Each row is a point on a landscape with many peaks, with its height.
A climber steps from a point to the highest of its 2 nearest points, and stops where none of them is higher. Distance is the straight distance between rows; heights are no part of it.
j_865: [ 94 163  77 140 103 179 105 109 147 127 174 143 148 137  89 126 157  89
 156 139]  height 4.20
j_154: [130  85 146 136 148  90 148 148 140  99 117 108 129  86 164 183 145 161
 166 174]  height 1.15
j_645: [115  45 146 101 126 148 159 112 113 153 141 155 112 131  68 109  90 124
 147 133]  height 5.71
j_375: [135 131 120 126 126 142 145 126  83 138  97 163 105 120  91 111  95 108
 110 105]  height 3.95
j_170: [137 147  92 174 189 150 113 164 150 144 141 109 112 146 155 122 154  82
 118 125]  height 3.00
j_940: [136 111 125 137 158 135 119 128 179 116 129  87 152 121 151 134 184 150
 137 146]  height 1.09
j_266: [139 123 102 136 141 140  88 113 174 114 141  74 141 152 193 130 206 138
 120 172]  height 1.00
j_310: [141 129 159 103 114  49  97 142 134 106 146 107 149 177 197 145  70 148
 155 119]  height 6.00
j_654: [150 161 125 142  79  79 128 100  77 112  63 139 152 146 148 134  71 120
 133  97]  height 3.04
j_629: [135 141 153  92 107  72  98 141 136  99 151 110 145 180 209 154 107 176
 116 146]  height 5.45
j_956: [133 192  86 125 123 136 145 117 121 139 126 136  88  95  84  79 161  83
 109 114]  height 5.79
j_272: [152 124 152 149 103  91 143 115  70 139  49 141 131 145 133 156  59 125
 126  99]  height 3.35
j_431: [155 155 122 121 142  88 130 146 104  99  57 118 130 118 187 117 154 114
 115 141]  height 0.54
j_14: [149 115 160 109 130  78 153 127 128 108  63  75 158  89 149 134 133 153
 112 122]  height 0.58
j_470: [ 81 136 142  78 126  87 121 156 146 109 197 133 128 138 145 137 100 157
 181 142]  height 3.97
j_895: [101 106 151  84 125 152 135 119 196 150 164  85 151  92  78 139 176 174
 124 140]  height 4.71
j_929: [159  85 139 156 162 103 130 131 153 148 123  98 134 149 118 117  86 134
 129  97]  height 5.91
j_359: [133 179 123  98 152 103 142 152  82 135 114 127  63  92 138 101  99  97
 119 100]  height 4.04
j_954: [137 153 119 141 115 155  93  91 177 107 136  86 161 142 197 147 220 173
  97 182]  height 0.88
j_395: [122  84 157 140 125  97 160 143 117 102  88 112 143  71 134 188 119 168
 158 141]  height 1.19
j_491: [161 114 143 173 113  67 130 100 113  99  86 113 158 134 213 174 147 172
 136 145]  height 0.67
j_992: [108  94 126 119 103 151 118 113 124 129 176 189 137 170  88 118  84 116
 166 148]  height 5.41
j_855: [117 130 131 123 105 164 125 103 178 139 133  98 177 110  86 135 182 166
 111 136]  height 4.69
j_853: [141  76 138 185 146 182 141 140 104 128  93 133 128  99 124 180 157 156
 116 140]  height 1.29
j_906: [152 152 123 104 109 128  98 111 162  98 107  87 171 138 177 123 201 164
  91 156]  height 0.76
j_267: [144 112 151 115 118 113 155 126  67 152  72 146  97 122 107 129  56 119
 115  97]  height 3.60
j_676: [105 147 162  80 103 137 128 115 163 146 167  96 154 118  89 104 131 174
  98 124]  height 5.78
j_713: [143 162  83 173 117 180 115 100 135 141  88 141 148 137  87 105 171  90
  92 119]  height 1.71
j_850: [162 143 143 112 137  74 138 137 105 103  30  87 139 102 188 144 117 133
  97 119]  height 0.53
j_277: [130 111  97 173 124 128 114 129  96 126 142 200 122 193 112 137  72  80
 150 119]  height 2.43
j_460: [ 92 164 138  70  73 129 133 105 114 107 167 168 128 105  74 120 121 155
 152 140]  height 3.14
j_228: [152 144 144  93 113 118 121 112 182 124  98  72 174 108 140 105 182 162
  85 133]  height 0.68
j_984: [148  92 128 179 153 198 125 141 104 177  98 170 114 166 112 109  99  83
  82 104]  height 2.03
j_658: [126 175 148  90  87  96 123 137 144 100 149 125 161 169 176 159 104 195
  89 158]  height 4.79
j_186: [118 142 150  94 105 157 157 126  36 141  87 178  71  75  98 136 106 114
 107 107]  height 4.57
j_445: [160 135 130 138 123  83 120 120 129  85  81 110 155 129 183 140 150 146
 119 133]  height 0.61
j_198: [133 133 143 128 203 130 129 183 117 171 132 113  81 105 145 117  93 103
 119  82]  height 5.07
j_828: [137 131 123 109 184 132 158 163 115 176 140  99  53  82 107 107 107 106
 118  83]  height 4.77
j_123: [124 122 139 187 155 139 105 164  91 129 118 156 106 131 174 182 118 115
 135 110]  height 3.74
j_632: [135 104 136 138 142  80 112 126 154 129 156 108 146 168 149 123  77 140
 148 105]  height 5.54
j_866: [119  93 137 108 181 117 131 161 188 135 179  68 141 124 135 118 133 135
 159 143]  height 5.21
j_392: [ 98 124 140  81 143  81 130 150 140  82 152 106 137  99 166 160 152 156
 177 169]  height 1.01
j_783: [102 155 151  72  93  66 116 146 121  93 168 140 143 144 159 164  78 165
 161 138]  height 3.93
j_714: [155 107 127 207 143 114 110  98 141 120 121 101 129 164 212 139 148 160
 142 142]  height 0.79
j_499: [125 111 141 103  93 168 171 109  52 142  91 197  93 104  70 120 119  98
 104 139]  height 5.01
j_292: [149 138 127 128 168  78 137 171 109 129  87 107 106 146 177 114  86 105
 114  98]  height 4.55
j_137: [119 175  98 122 115 144 125 110 151 114 125 117 148 108 108 104 196 105
 118 140]  height 4.21
j_969: [123 167  75 170 118 178 100 102 161 135 155 114 160 144 111 123 179  90
 127 134]  height 3.73
j_613: [139 176 116  93 155 106 156 142 114 154 147 110  41  88 108  87 120  89
 111  93]  height 4.41
j_95: [103 177  72 140 116 155 121 113 144 145 145 130 119 129  71  89 162  66
 131 122]  height 4.80
j_17: [152  79 120 177 118 192 130 119 103 163  99 194 128 183 116 118 105  82
 109 139]  height 2.14
j_507: [ 96 162  95 125  85 153 130 104 102  99 131 192 138 125  81 114 144 113
 150 138]  height 3.57
j_398: [118 175  95 141 106 140 140 113 120  98 110 159 141 100 103 124 172 120
 133 127]  height 3.68
j_455: [117 129 155  86  92 173 122  94 179 156 143  94 170 113  63 109 151 171
  74 121]  height 5.22
j_598: [149 158  89 191 138 174 133 121 133 129  65 145 140 108 122 127 186 110
  91 126]  height 1.54
j_10: [ 96 131 102 139 145 126 116 134 162 125 185 114 124 144 124 125 136 108
 165 138]  height 4.45
j_304: [126 170 149  93 130 118 147 146  53 134 100 151  71  77 123 139  84 118
 134  88]  height 4.16
j_991: [128 151 125 141 176 103 127 177  98 108 118 133  99 126 171 136 111  95
 144 121]  height 4.93
j_502: [148 117 157 120 111 112 133 112 157 116  98  90 169  98 123 115 142 167
 111 119]  height 0.62
j_978: [140 140  77 175 160 175 115 135 171 145 136  93 139 138 131 120 176  76
 109 125]  height 3.30
j_358: [128 114 128 151 168 124 136 155 116 145 132 127 106 138 128 127  87 110
 130  91]  height 5.43
j_297: [101 170 152  81  75  93 112 129 128 105 164 152 158 139 138 165  90 191
 116 147]  height 4.27
j_829: [144 117 122 164 137 101  96 116 167 111 166 116 138 176 207 140 146 141
 145 150]  height 0.86
j_83: [149 122 108 196 140 171 129 122 110 123  73 145 141  98 139 171 174 137
  96 121]  height 1.40
j_777: [136  57 151 171 156 138 158 143 122 128  96 125 139  85 128 190 134 182
 141 145]  height 1.23
j_759: [121 158 132 161 162 170  82 173  82 137 116 174 101 107 162 155 119  89
 127  89]  height 3.46
j_178: [125  71 157  91 129 133 165 118 111 151 138 124  93  88  44 106 114 142
 135 116]  height 5.12
j_302: [143 116 106 189 145 143 111 155  92 139 118 181 106 179 146 137  76 100
 131  91]  height 2.58
j_533: [124  99 127 117 187 107 135 166 165 150 141  76 122 130 125  98 115 108
 139 102]  height 5.50
j_409: [143 129 101 190 135 196 118 133 113 155  93 154 126 145 101 118 137  94
  87 104]  height 1.90
j_967: [ 97  96 146  86 139 120 149 121 139 132 178 120 114  87  68 117 121 152
 152 130]  height 4.68
j_133: [145  48 165  96  93 160 167 100 113 158 134 175 120 135  65  78  94 108
 112 143]  height 6.60
j_593: [100 117 143  81  57 122 138  94  86 119 148 192 125 132  69 110  90 134
 145 137]  height 5.19
j_341: [158 111 126 213 159 116 113 140  96 138 104 150 111 156 198 170 111 126
 119 114]  height 3.98
j_947: [144  83 131 167 172 135 141 146 162 130 124  88 125 100 146 153 158 150
 130 144]  height 1.16
j_450: [140 131  96 200 177 155 106 160 114 147 133 147 103 168 157 125 114  80
 125  99]  height 2.75
j_88: [165 103 145 187 106  96 117  81 125 123 115 113 155 150 185 158 122 183
 143 136]  height 0.72
j_823: [ 99 120 115 114  99 172 137 105 110 129 141 184 115 129  60 105 131  97
 138 144]  height 3.94
j_28: [143 144 122 123 115  64 107 132 134 113 139 122 138 178 167 117  88 118
 142 105]  height 5.44
j_149: [147  80 164  98  74 160 179 101  79 148  94 194 109 125  73  84 100  96
  93 150]  height 5.62
j_238: [110 119 172  77 104 121 132 119 161 153 186 106 139 147  78 105  77 187
 101 101]  height 5.26
j_34: [129 180 117  92 117 123 140  99 156 144 131  95 104 103  97  75 176  93
 108 102]  height 5.85
j_496: [ 83 173 101 102 113 156 111 121 161 114 185 124 146 122  91 129 164 126
 149 160]  height 3.78
j_911: [108 182 116  89  99 154 111 108 170 145 147  90 146 110  92  92 184 119
 101 132]  height 4.89
j_380: [ 88 175 117  78  99 127 133 116 125 110 163 132 125  85  81 115 163 128
 151 136]  height 3.43
j_316: [120 130 131 111  92 129 148  96  89 125 119 171 120 137  72  88 100 120
 137 116]  height 4.46
j_894: [164 138 131 174 167 112 118 166  98 139  84 123 116 143 198 140  96 116
 107  95]  height 4.26
j_81: [138 120 118 116 141 128  84 119 183 119 158  80 131 186 222 137 163 149
 117 166]  height 0.92
j_374: [ 96  97 147  82 156 125 134 148 188 142 179  64 139  85  97 117 148 160
 143 143]  height 4.97
j_196: [113 117 115 122 157 109 132 154 140  80 130 116 127 102 176 173 180 133
 182 187]  height 1.08
j_543: [104  81 161  94  66 136 134  98 102 131 164 201 139 167  90 127  70 121
 165 163]  height 6.13
j_523: [ 75 124 148  64 130 119 142 146 151 116 188 118 113  85  94 130 137 154
 180 156]  height 4.43
j_952: [105 143 129  74 142  98 116 148 161 120 182 100 127 142 133 108 131 124
 163 136]  height 4.17
j_474: [118 103 106 154 131 149 123 126 136 130 159 147 132 156 102 137 110 119
 163 126]  height 4.85
j_163: [132 103  92 169 131 167 116 118 111 147 145 181 124 199  99 105 100  78
 126 130]  height 2.28

For each start below, name the point where the climber stops.
j_598 => j_865
j_759 => j_929
j_431 => j_266
j_850 => j_266

Call two points neighbours if one is among the 2 nearest of the other. Go from one point of each pair to the other, from neighbour to neighbour, staying as high as possible. Name the lowest point that can't be avoided.
j_543 and j_34 => j_507
j_310 and j_676 => j_855
j_929 and j_310 => j_28
